The views of a scene show one set of named points, each view turned or mirrored, shifted and resized as a whole, with a little noise and some points left out.

Scene 1
View 1
(179): [ -9  27   9  25  29  -4  -8  -8 -18  19 -19 -22  -1 -10  -9 -43 -17   7
   9   6  -3  -5]
(248): [  0  18  14  13  27  -6  -6  -5 -15  12  -6  -7  -4   7   1 -27  -3   6
  12   9   4 -10]
(274): [-35  13  -3  25  23  42 -28 -26  25  52  41  -5  14  -4  -6 -18 -18  16
 -43  51  -2 -22]
(175): [  5   3  12  17  14  11 -10  -6   4  10  14   5 -18  28   4 -28  25 -15
   7  18  21 -15]
(259): [-12   2   7  24  29   4 -16 -12   6  26  17   0  -7  16  -3 -25  11  -2
  -4  23   9 -16]
(253): [  4   7   7  15  40  21 -23 -18   1  26  27  16   6  13  12 -14  13   6
   2  29  10 -22]
(101): [-22  37  16  -1  10 -13   7   1 -19  14 -19 -28   4  -8 -11 -28 -39  23
  -6   9  -9  -1]
(147): [  7   2  25 -29  33 -50   6  13 -22  -2  11  22   4  40  19  20  14  24
  23   9   5 -12]
(228): [-18  14  13  26  25 -47   6   9 -21   7 -32 -26 -18   6 -17 -42  -4   1
  18  -9  -1   1]
(126): [  0  25  23 -27  19 -19   7   4 -22   3   2   4   9  16  13   3 -16  28
   8  15   0 -10]
(117): [ -1  25  16  -2  16   5  -2  -6 -13  10   0  -5   0  10   4 -20 -11  11
   3  15   5 -10]
(183): [  0   7  14  12  36 -24  -7  -1 -14  10  -1   3  -6  18   2 -20  12   4
  19   8   6 -11]
(111): [-34  13  12  13   7 -29   4   7  -2  17  -5 -23 -12  11 -18 -27 -13   8
 -11  12  -1  -4]
(35): [-15  20   6  23  35   3 -14 -13  -9  29  -1 -13   7  -6  -5 -31 -16  14
  -4  19  -4 -11]
(73): [ -5   1   8  33  26   0 -13  -9   1  18   4  -5 -18  16  -5 -38  21 -13
   9  12  14 -13]
(30): [-10   1   5  35  31  -1 -16  -9   2  23   7  -4 -14  15  -8 -36  16  -8
   4  17  10 -14]
(65): [  8  19  15  10  24   0  -4  -6 -17   8  -9  -4  -5   9   4 -29   1   1
  17   7   8  -9]
(39): [-15  16   8  14  30   0 -12 -10  -4  25   7  -5   3   5  -3 -21  -7  11
  -5  21   0 -12]
(31): [-13  15  15  12  11 -18   3   3  -9   8 -10 -15 -15  15  -9 -33  -1   0
   4   6   7  -6]
(166): [ -9  19  11  16  15   0  -4  -5  -7  14  -5 -13 -10  10  -4 -34  -4  -1
   2  11   6  -7]
(150): [  5  43  23 -31  26  -8   5  -1 -36   6  -9  -2  25  -1  15   2 -39  40
   8  14  -9  -8]
View 2
(175): [-44  11  22  -6  16  -2  19  28  20  16 -17   2  -5   3  13   8  -9   3
  -2  16  -9 -12]
(150): [ 26   0 -13  16 -51 -19 -27  12   8   8   7  -9 -13 -16   7 -19 -15 -34
  -8   3  -3 -24]
(147): [ 20 -18  10  16 -21  31  27  23  15  13  -6  -9 -26  -2   6 -27   0 -18
   8 -16 -46 -35]
(183): [-11  16  13   4  -9   8  17  30   8   6  -2 -12 -19  -1   6  -3   2   2
  11   8 -12 -12]
(39): [-19  23   5  -6 -19 -21  -6  21   4  10  -4 -16 -10   5  19   9   6  -7
   4  21 -10  -1]
(228): [ -1  29  18  16 -31  14   5  41  -1  -2  18  -3 -23  -7  10   0   8  42
  20   6  17   8]
(65): [-18  18  12   8  -7  -4   3  29  12   6  -3  -6 -13 -10   3  -2 -12   0
   1  12   8 -13]
(126): [ 13  -9   1  12 -35  -3  -8  16  13  13  -1  -1 -13  -6  14 -16 -10 -20
  -5  -3 -18 -22]
(31): [-16  15  17   6 -21  -1   1  29   9   9   4   4 -11   0  17   2  -2  23
   5  10   5   1]
(248): [-13  21   9   5 -14  -7   0  28   8   6   0 -10 -14  -7   7   2  -5   1
   5  14   4 -10]
(101): [  7  18  -1  11 -52 -24 -30  20   0   6  16   0  -9  -7  23   0  -2  10
   1  14  17   6]
(30): [-39  31  18  -9   5  -6  15  31   6   9  -9 -15 -12   6  13  14   7  10
   9  24  -5   1]
(166): [-23  20  12   1 -15 -13  -4  26   8   9   0  -1  -7   0  16   7  -3  11
   2  18   8   0]
(35): [-16  34   1  -6 -22 -27 -11  23  -1   5   0 -23 -11   1  16  12   5  -7
   6  26   1   1]
(179): [-13  38   6   5 -25 -17 -12  32  -1  -1   8 -15 -14 -11   7   8   0  10
   9  22  23   3]
(111): [-10  16  14   1 -37 -10  -8  25   2  13  10   4 -11  11  32   7  11  29
   7  13  -3  14]
(73): [-43  29  21 -10  11  -5  19  32   8  10 -10 -13 -10   7  12  15   5  13
  10  23  -6   0]
(274): [-46  29  -3 -36 -13 -65 -22   6   2  22 -18 -25   7  24  42  31  11 -30
  -8  47 -26  10]
(253): [-36  20   5 -15  10 -20   9  19  12  14 -22 -26  -7   6   9   9  -2 -31
  -2  24 -23 -17]
View 3
(253): [ -2  21  -6  20  18   2 -15  18 -21  11  26   3  13  -1  19  31 -32  -4
 -30 -21 -43   6]
(31): [  1  30  -7   5   3   4 -12   4 -13   2  -1 -18  -3 -12 -22  13  -3   7
   8 -22  27 -16]
(166): [  8  20  -4   7   5  -3 -11   3 -16   2   1 -15   2 -12 -14  13 -17   5
   7 -20  11  -8]
(30): [ -1  31 -12  14  11   8  -7  23 -23 -10  14 -17   1  -7   7  20 -35  -9
  -8 -38   6 -17]
(175): [ -4  42 -20  26  15   5   9  24 -18  11  -3 -16  13 -10  10   6 -19  -9
 -22 -23 -12 -16]
(150): [  7  -2  18 -11   8 -10 -45 -26   0  34  16  21  -2   1 -41  27  32  36
  15  17 -24  18]
(101): [ 17  -2  15  -9  -6 -11 -32 -27  -7   4   5 -13  -8 -16 -44  25  -4  25
  29  -9  27   7]
(259): [ -2  26  -9  19   8   7  -8  15 -21  -1  16 -16   5 -13   6  30 -34  -6
 -22 -32  -7  -3]
(35): [ 12   2   8   0   3  -4 -29  -1 -17  -7  24  -6  -3  -9 -11  32 -37   6
   9 -25   0   5]
(183): [-11  37 -10   4  17  13 -22  20 -18   5  21   1  -7   5  -9  20   7   5
  -3 -21   3 -19]
(73): [ -2  35 -15  16  14   5  -2  28 -24  -8   9 -16   2  -6   9  13 -31 -11
  -7 -34   7 -22]
(248): [  2  22  -4   1  11  -3 -19   8 -15   5  11   0  -2   0 -13  14  -7   9
  10 -16   4 -11]
(274): [ 15 -14  12  25 -10  -7 -19 -16 -18  -4  26 -29  17 -40   9  62 -81  -3
 -40 -38 -35  43]
(65): [  5  24  -5   3  15  -5 -12  11 -15   9   4   4   2   2  -9   3  -6   5
  13 -10  -1 -15]
(111): [  0  22  -1   3  -8   9 -17 -10 -13  -4   4 -36  -8 -26 -34  31  -7  10
   0 -30  39  -5]
(117): [  7  17  -1   7   8  -7 -14  -3  -9  17   3  -5   5  -9 -17  15  -3  12
   2  -6  -9   1]
(179): [ 17   5   5  -7   7 -10 -24   1 -18 -11  12  -4  -8  -2 -16  13 -29   9
  33 -22  21 -11]
(39): [  3  13   2   6   4   1 -24   0 -16   1  21  -8  -1 -12 -10  34 -24   7
  -5 -23  -6   5]
(147): [-34  54 -11   6  20  30 -31  11  -8  38  26  10  -8  10 -27  33  71  21
 -30  -2 -17  -9]
View 4
(73): [ -3  -7  -6  11 -28 -11   5  38  -6 -39  -4   5  12   9   1  13  -8   9
  35  21  -3  -8]
(166): [  5  10   3  15 -24  -8  -5  12   7 -25 -19  20   3   1  -9   3  -2   5
  18  15 -11  -9]
(150): [ 23  28  -2  16 -29  -2   9 -33  36  26 -25  25  -8 -28  -6  -4  27 -15
 -48  22   3  -4]
(183): [ -7  -5  -1   5 -27  -7   8  12   3 -15  11   3  15  -6  -5   8   6   9
  -1  25   8   5]
(39): [ 11   3  -6  10 -31 -25   9   3  21 -28 -20   7  -2   1  -3  12   9   1
  10  23 -12 -17]
(101): [ 12  25  17  10 -19 -15 -18 -29  28 -12 -32  44  -9 -12 -24 -13  15   5
  -4  15 -21  -7]
(259): [  6  -3 -13  14 -33 -24  12  21   5 -38 -12  -8   5  13   1  21  -4   0
  25  24  -9 -19]
(117): [ 13  18  -4  21 -27  -3   2   5  11  -7 -20  16   0  -4  -3   3   1  -7
  -2  18  -4 -11]
(126): [ 10  23  -4  21 -30  -5   7 -25  14  15  -7   2   4 -11 -14   3   8 -12
 -38  25  10   0]
(228): [-22  -2  31  -7 -14  -6 -23  -3   3 -28   7  42  14 -10 -26 -15   8  30
  16  16  -6  17]
(175): [  5   4 -14  26 -29   0   9  40 -13 -24  -7 -11  15  14   4  17 -21  -4
  24  19   4 -10]
(30): [ -2  -8  -6   8 -30 -19   6  31   1 -43  -6   2   8  10   0  15  -2  10
  33  22  -8 -13]
(147): [-11   7  -9  17 -32  -3  19 -22  -5  20  30 -30  23  -7 -18  12   2  -5
 -51  37  34  17]
(248): [  3   5   2   9 -26  -5   2  13  12 -15  -9  18   5  -7  -2   2   8   4
   6  19  -3  -4]
(31): [ -6   8   8  13 -21  -5 -10   7  -3 -21  -5  15  12   2 -17   0  -8  10
  14  18  -2   2]
(35): [ 10   3   0   1 -31 -29   4  -2  31 -33 -26  24  -8  -5  -6   7  20   6
  15  22 -22 -18]
(65): [  5   6   1  13 -25   6   4  22   6  -9 -10  20   6  -9   4   2   4   4
   5  17   3  -2]

In a view up to two points have been moved. Name them for each view, in the order of its rows, or write -.
view 1 => -
view 2 => (147), (73)
view 3 => -
view 4 => (31), (35)

Scene 2
View 1
(239): [ 12   0   7  15 -12  13   9 -19  13  20   0   1 -23   8  -2 -14   7   5
  25   7  -1 -15]
(38): [ -7   3  -2   9 -10  -1   7 -18   9  10  -1   4 -25  15  -9 -23   1   2
  18  16  -6 -14]
(131): [ 25   4   4  20 -18  12  24 -25   7  18   3  -1 -29  -7   1 -11  20   6
  29   1   0  -8]
(209): [ 34   7  -2  20 -19  -2  27 -15  -5  15   2   4 -27  -4   5  -8  16   0
  20   5   0  -2]
(153): [ 11  24 -20  -7  36  17  -3 -17  29   3  -8   9 -22  -6  -1 -43   7  34
  -5 -23 -24 -15]
(226): [ 14  -1 -18  10  18   9   2 -21  26  21  -1 -38 -16  -7 -20 -41 -12  15
  17  -5 -16 -26]
(206): [-16  12   9   6   6  44   4 -46  42  14  -3   5 -39  -5  -5 -31  20  29
  26 -12 -11 -23]
(93): [ 61  -3  25  26  -7  35  14  -9  16  41   1  -4 -17  -9  17   2  15  10
  37 -12  11 -16]
(142): [ 21  11  26  15 -14  28   9 -14  16  19  -3  37 -28  10  20  -1  26  12
  25  -2   9  -9]
(214): [ 28  17 -34   7  16  -5  20 -25   8   1  -2 -19 -25 -21 -11 -42   7  22
   2 -15 -23  -7]
(235): [ 24  15 -27   5  13 -13  11  -7   2   2  -5  -1 -18  -2  -4 -33   0  12
  -1  -4 -16  -6]
(212): [ 25   7  -3   8   7   5   2  -3  12  16  -5   9 -15   9   5 -19   1  10
  10   0  -5 -12]
(86): [  9  -1  -1  17 -14  11  20 -31  14  16   2 -14 -29  -4 -10 -22   9   6
  28   5  -5 -15]
(174): [  3  11 -14   6  13  12   5 -24  25   9  -4  -9 -24  -4 -11 -36   2  19
  12  -6 -15 -18]
(148): [  8   9   6   5  10  22  -4 -13  26  16  -5  17 -22  10   6 -22   7  18
  13  -5  -6 -17]
View 2
(93): [ 18   2  -5 -19  43  79  20 -28 -29   3  33  -8   1 -59 -26   0  -5  19
 -19  58  17  24]
(226): [-17 -33   2  22  20 -23 -11 -43 -17 -67  76  22  18   5  11 -15 -11  19
 -24  29  36  38]
(131): [ 16   6  -2   9   5  41   0   5 -14 -33   8  -9  13  -4 -10   2   7  10
 -12  43   9  35]
(235): [ 11   8  14  -1 -29 -20  15 -36 -35 -60  34  24   8  21   4 -12  29  31
 -29   6  26  17]
(142): [ 64   8 -16  -7  14  77  13 -18  -7  -8   0   4   2 -16 -24   0  29  32
   2  30   6  21]
(174): [ 16 -20  -8  18  -4  -3 -13 -38   1 -64  53  25  22  17   5 -12   8  18
 -11  11  35  26]
(209): [ 14  19   7   0  -5  30  18   7 -36 -29  -3  -9   2  -2  -9   0  21  23
 -23  40   4  32]
(206): [ 42 -36 -34  28   5  48 -39 -32  50 -56  48  22  40   9  -2   1  -5   1
  18  19  41  23]
(239): [ 30 -13 -10  16  25  32  -2 -12 -14 -35  23  10   5   9  -7  -6  14  32
  -7  32   8  40]
(86): [  9 -13  -5  25  16  23 -11   1  -4 -48  26   1  17  12  -1  -3  -2  15
  -9  40  14  44]
(212): [ 33  -2   2  -2   9  15  15 -40 -30 -37  32  24   1   4  -8 -12  29  42
 -19  13  18  22]
View 3
(86): [ 22 -35  -2  -8 -23 -19   1  14   7   3  16  -6   9   5  -9  15 -18  13
   6   7 -36   2]
(38): [ 27 -33 -10 -16 -20 -10  15  14 -19  -8  23  17   9  -8 -23   1  -8   6
 -19  22 -35   3]
(239): [ 16 -40   0  -9  -4 -20  11  15   2  -2  23  -4  22  -4 -16   1 -13   3
  -8  19 -41   0]
(209): [ 26 -45  -1  12   0 -16 -31  32  10   4  25 -10  13  -7 -22  10   4  -7
 -17   3 -30  -3]
(131): [ 23 -42   4   5  -8 -19 -14  23  20   6  17 -16  21   0 -15  15  -8   1
  -7   5 -38   0]
(174): [  6 -37  20 -16 -21 -16  23   3 -26  14   5  12   5  19   0  -2  -5   8
   2   6 -17  -5]
(235): [  8 -46  14   1  -8 -10  -6  18 -41  14  16  21  -4   7 -14  -9  24  -6
 -15   4   2 -10]
(214): [  5 -43  30   4 -27 -12 -13  15 -31  32   0  15 -15  26   2   5  20   4
   9 -13  10 -12]
(226): [-12 -40  10  -9 -25 -37  20  -2 -29  17  23  11  -6  21   3  -3 -10  22
  36   9  -9 -10]
(153): [ -3 -41  55 -17  -8  -8  35   1 -43  28 -17  18  14  31   7 -16  14  -8
 -17   0   2 -13]
(148): [  5 -43  26 -16   8 -15  32   4 -17   4   8   2  35   7 -11 -13  -5  -8
 -22  18 -32  -6]
(142): [ 23 -44  20  -4  25  -9   9  20  24  -3  10 -23  59  -7 -21  -3 -10 -21
 -43  19 -53   2]
(206): [ 18 -27  38 -30 -27  -9  51  -6   7  15 -20  -8  35  27  10  11 -29   6
  -5   7 -46   3]
View 4
(38): [  8   8   1   7   0  -7 -21  -4 -10  12  11  37  12  10   4  18  13  12
   0 -32 -16 -10]
(212): [ 26   1  23   0 -12  11 -13  -9 -25  16   2  30   9   2  15   1  -1  33
  -4 -39  -6  -7]
(142): [ 10  -8  27 -20   2  -1 -21  -5 -32 -15 -18  25  34   7 -19  -6  18  30
  19 -70   2 -11]
(235): [ 22   7  18   3 -16   3 -10 -14 -35  28   7  25 -12  -6  29   5 -18  28
  -4  -7  11  -6]
(131): [ -1   3  15  -1   7 -12 -14  -1 -28   9   9  15  34  -7 -17  -9   7  16
   4 -32   5   2]
(174): [ 16   8  -1   0   2   4 -22 -24 -32  26   3  22   4 -16  30  20   6   1
   2 -26  -3   8]
(153): [ 31   2  10 -14  -8  20 -23 -43 -52  28 -18  17 -11 -25  54  23  -5  11
   9 -34  10   7]
(214): [ 14  10   9   1  -2   1 -10 -22 -47  43  10   7  -5 -28  33   3 -19   8
  -6   4  23  13]
(206): [  6   2 -12 -18  23   1 -38 -34 -38   7 -15  16  26 -20  16  30  28 -20
  20 -57  -3  13]
(226): [ 23  12  -6  17   5  14 -16 -21 -20  43  22  17  14 -26  34  15   3  -2
 -21 -19 -17  22]
(93): [ 23  -7  33   0   4  14  -6   3 -29   7   3   8  62 -20 -24 -35  13  34
 -12 -68  -8  21]
(148): [ 25  -2  13 -10  -3  12 -24 -20 -30   8 -12  28  12  -2  21  16  12  19
   8 -57  -9  -4]
(239): [  7   3  11   2   6  -3 -18  -5 -17   9   8  25  33  -3  -9   1  15  15
  -1 -43 -12   4]

In a view up to two points have been moved. Name them for each view, in the order of its rows, or write -.
view 1 => -
view 2 => (142)
view 3 => -
view 4 => (38), (239)

Scene 3
View 1
(102): [ -4  12  35  21   4   4  -4   7  25  -1  -1  10  46 -20  -2  -8   0 -21
  -6 -10   3 -19]
(44): [-46  15   2  12 -12 -15  25 -12  54   5   3  23  -1 -11  29 -11 -11  32
   8 -12  -2 -13]
(113): [-11  29  35   8  23   8 -10   7  12  12 -30  -5  20 -13  31 -13 -31  -3
  14   0  47 -25]
(141): [-25   9  12   4  -8  15   6   0  30   7 -15  -4   5 -20  35 -13 -22   6
  18 -15  19  -7]
(211): [-46  45  27   4  -7 -18  14 -14  23  25 -15  14   0  -3  27   7   0  22
   2  15   8 -55]
(34): [-19  14  26  39  30 -29   5  -5  56  -8  11  39  49  -8  -1 -21 -15   9
 -13 -14  12  -7]
(158): [-20   4  10 -15 -44  48   6  11   6  11 -27 -32 -10 -33  44  -2  -8 -13
  28 -15   9 -12]
(160): [-19  37  39  27  52 -33  -3  -6  40  12 -16  31  30  -1  17 -15 -40  19
   1   7  46 -29]
(185): [-11   3   9  10   8   3   2  11  45   4 -18   7   7 -27  28 -19 -45  10
  29 -16  19   4]
(197): [-50  18   5   0 -36  17  24 -14  27  10  -4  -3  -9 -15  43  -2   8  20
   5 -14   0 -20]
(122): [ -2  15  35  18   3  -6  -3  11  29   3  -6  14  40 -23  -8  -4  -3 -18
   1  -3  -7 -25]
(47): [-15  -3  15   1 -45  57   5   5   5  -7  -4 -27  23 -31  27  -8  20 -28
   3 -33  -3  -2]
(77): [-40  21  21  21  -6  -2  15 -18  32  -2   8  17  28  -6  18  -9  14  10
 -16 -15   8 -20]
(204): [ 14  18  52  28  39   1 -18  12  14  -4 -13  10  64 -15  -4 -19 -17 -30
  -8  -8  36 -19]
View 2
(47): [-50 -14  -1  -2  10 -27 -27 -32  60  40 -18  -3   6  24 -12  -2 -26   3
  49  -5   2  29]
(102): [ -8 -18  -5  -8   5  -2 -27  10  30  27  -3  -3 -21 -11  -6 -13  -3  21
  18  -9   2  21]
(77): [-18 -23 -14   2   1  10  -5  -6   9  47 -28   5 -24 -11   1 -44 -17  25
  39  -3   0  13]
(160): [  6 -25 -11  -9 -21  21  17  40 -20  18 -17  13 -27 -24  13 -21  21  18
   3   7 -14 -11]
(158): [-52  -8  -1   3   7 -37  -2 -37  31  31 -23   3  24  18  -4  14 -15 -23
  47  -3  -3  -1]
(141): [-36 -12 -11  11  -1  -7   9 -14  14  30 -23   5  -2  -1   6  -6  -1  -6
  31  11  -8   2]
(211): [ -3 -22  -6 -10   7  -8  10  -9 -25  40 -32  15  -6 -22  -1 -35 -15  -1
  41 -24   0 -24]
(197): [-39 -15 -11  10   9 -11   7 -38   5  48 -38   9   1  -2   4 -29 -24  -6
  57  -3  -1  -4]
(34): [ -3 -19 -19  11  -2  32  -8  21  10  30 -12  -2 -46 -33  10 -36  10  33
   9  11  -4  20]
(113): [-21 -22  -3 -22 -25 -11  11  17   3  20 -21  16   5  12   5   1   4   1
  18  -1 -11  -9]
(122): [ -3 -15  -5  -4  13  -3 -28   9  25  24   0  -5 -22 -22  -8 -13   1  15
  17 -12   3  17]
(185): [-33  -9 -13  23   1   0  14  -4  14  17 -14   0  -7 -16  11   7  19  -7
  16  24 -12   3]
View 3
(34): [-42 -30   6   3  -4  12  -6  13  -6  12  12   6  -4   8  31  -2  17   3
 -29 -16 -30 -15]
(158): [ 20   5  12  12 -16 -27 -23  23  31  14   3  18  17 -12  15  39 -26   0
  34  28 -20  -4]
(160): [-16 -30  10  -3  -1  26   3   0 -14  34  20  -2  10  10  15   5  14   2
 -25 -22  -1 -23]
(204): [-23 -19 -24   6 -11  -6   0   2  -7   7   2   3  24  16  22 -13  16  10
  -7  -2  -4 -37]
(113): [ 10 -15   0  -1 -11   0  -6   7  -2  30  11   9  22   0  10  15  -1   1
   3   2   8 -19]
(141): [ -2 -10  15   6  -7  -4 -14  20  13  22  11   8   7  -8  19  23 -12   1
   4   5 -17  -5]
(77): [-16 -29  12   1 -20   2 -16  17  -3  12   7  33 -10   4  22  18  11  -9
 -10   1 -32  -6]
(211): [  7 -33  32   4 -14  23 -13  -4   0  22  16  29   2  15   4  39   8  -8
   1   1 -23 -15]
(122): [-25 -19   0  14 -12   0  -9   1  10  -2   5  12  12  20  21   9  10   8
   0   3 -34 -28]
(197): [  6 -18  29   5 -18  -1 -23  21  13  19  10  32  -8  -6  16  41  -9 -10
   8  13 -31   5]
(47): [ -2  -3  -8  13 -24 -37 -24  28  22  -5  -7  29   8  -6  25  20 -11  -1
  25  28 -30  -8]
(102): [-22 -18  -6  11 -14  -8 -11   7   6   0   2  15  11  14  23   5   9   7
  -1   4 -28 -25]
(185): [-13  -5  16   8   4   0  -8  19  18  26  16 -11  10  -9  25  16 -13  11
  -3  -5 -15  -8]
(44): [-17 -23  35   4  -6  13 -17  19  10  22  17  16 -14  -5  24  31  -3  -5
 -11  -6 -37   4]
View 4
(158): [ -8  -4  17 -24  27  -6 -35  16  15 -32  13  -1 -14  24   5 -14 -22 -11
   3 -12  13  14]
(185): [  8  -7  22 -20  16  16 -16  12  15  -3 -19 -31 -10  13   2  15 -11 -44
   9 -13   4   1]
(160): [ 32 -22 -23  -5  -2  25  -4   3  13  18 -43 -40   0   6  -4  32  -5 -34
 -12   7  -2 -19]
(113): [ 22 -29 -15 -22   8  10 -22  16  23  -1 -18 -20  -9   7   2   3 -13  -9
  -5   1  10 -11]
(141): [  5  -6  13 -10  18   2 -20  14   8  -8 -16 -19  -9  19   2   5 -17 -20
  -2 -11   6   3]
(197): [ -3   4   0  -6  23  -4 -11   7 -10 -30 -11   0 -10  30 -14   9 -21 -15
 -18 -16   5  19]
(34): [ 18   4  10  19   4  11  -4   6  -8  28 -51 -43   5  17   5  27  -7 -31
 -13  -4  -8 -16]
(102): [  6   5   9  11  10  -4 -26   5   3  18 -24 -31   7  18  19   1 -10 -12
  -8   6   0 -14]
(77): [  8   5  -2  15  11  -3  -8   7 -15   1 -35 -17  -1  25  -6  16 -15  -9
 -23  -8   0   0]
(211): [ 13  -2 -38  -4  11   8  -7  -9  -3 -18 -15 -11  -2  25 -12  16 -15 -22
 -28   9  -3   6]
(47): [-13   8  31   1  24 -23 -38  21   0 -14  -2  -4  -6  28  15 -21 -22   8
  -3 -14  12   5]
(44): [  6   9   6   2  17   9   1  -1 -13 -15 -29 -19  -8  27 -16  27 -16 -39
 -16 -15  -5  14]
(122): [  5  10   5  11  11  -2 -25  -2   3  17 -19 -32   9  20  21   1  -7 -21
 -10  13  -3 -13]
(204): [ 22 -19  -5   5  -1   4 -32  15  21  35 -33 -41   8   4  25  -1  -6   0
  -5  14   4 -34]
View 5
(113): [-11   2  46  19 -24   5 -15   4   4  -2  20  18 -10 -12 -42 -38  18 -23
  13 -45 -33  -4]
(141): [-11 -15  42 -25 -25  -6 -42  20  26   1 -10  -8   6  -5 -18 -40   5 -18
   3 -21 -28  -5]
(204): [-13 -13  52  46 -34  10 -40 -35   4  25  56  38 -10 -15 -33 -52   0 -39
 -25 -17  14  34]
(160): [  8   9  50   7 -20 -17   1 -17   8   3  62  23  42 -30 -30 -64   3 -75
   1 -46 -27  19]
(102): [-17 -12  31  18 -28  -1 -41  -7  28  34  26   9  -6 -11 -13 -52  -2 -30
 -33   8   8  26]
(122): [-17 -12  30  16 -25  -8 -37   1  32  34  29   5   0 -12 -21 -56   0 -44
 -33  18  13  25]
(211): [ -6  25   4  -1  -4 -17  25  38  40  27  16 -16  20 -15 -20 -48  21 -47
   1 -12 -43 -10]
(34): [  9  -9  43 -13 -29 -15 -36 -29  25  31  51   4  44 -24  13 -65 -22 -64
 -32 -16  -3  36]
(44): [  1  -3  27 -41 -18 -24 -21  26  40  13   2 -25  41 -15   4 -53  -2 -46
  -2 -16 -35  -2]
(197): [ -8   1   9 -34 -14  -6 -20  44  44  23 -26 -33   7  -1   5 -34   9  -6
  -1 -12 -44 -19]
(185): [-10 -29  65 -29 -34 -19 -56  14  20 -18  -2   0  20 -11 -30 -49  -2 -39
   8 -24 -18   7]
(47): [-28 -25  21  -1 -31  20 -71  20  36  35 -34 -13 -48  11   0 -24   4  32
 -22  12  -5  -6]
View 6
(44): [-10 -12   8  -4 -15  24  16  -1  27   4 -12  -2   2 -43   6  31  11  37
 -23  44   9   7]
(102): [-14  -4 -22   5 -19  22   3  10  -3   1   9  -5 -20 -14  13 -12  -5  15
  -5  23  -9  19]
(47): [  7 -31 -17  -4  -1  38  -3   6 -22  13  10   8  17 -22  43 -23  15  -7
 -33  31   4  32]
(77): [-19  -8 -12  -3 -19  25   7  15  17  13   1  -6 -15 -21  15  13  29  20
 -28  19  12  20]
(197): [ -6 -30  -1  -4   4  32   5   0  20  10 -19   8  17 -38  21  19  24  11
 -36  35  11  12]
(113): [  5  -2 -21  16   0  13 -20  -5   7  -2 -19  10 -10 -12  10  11 -19  -6
 -16  12   7 -14]
(122): [-18  -6 -22   7 -14  21   5   7   6   1   1  -4 -19 -17   8  -7  -9  15
  -1  24 -14  14]
(158): [ 13 -38 -12   1  17  37  -9 -10  -9   3 -16  20  33 -32  34  -9  -4 -12
 -30  38   1  10]
(160): [-10  21 -14  16 -23   3  -4  -2  26  -9 -17  -4 -37 -13 -12  30 -25  27
   0  14   4 -21]
(185): [ 15  -3  -3   6 -14  18   3 -13  -3  -9  -7   4   6 -35  12  14 -29  24
 -12  47   2  -9]
(204): [ -6  15 -33  16 -26   9 -11   7 -12  -2  13  -8 -39   1  10 -13 -25   8
   5   8  -6   2]
(141): [  8 -13  -6   4  -6  24  -2  -7   2  -1 -12   7   9 -30  18  11 -10  14
 -23  35   8  -2]

In a view up to two points have been moved. Name them for each view, in the order of its rows, or write -.
view 1 => (113)
view 2 => -
view 3 => (158)
view 4 => (141), (204)
view 5 => (44)
view 6 => (77), (122)
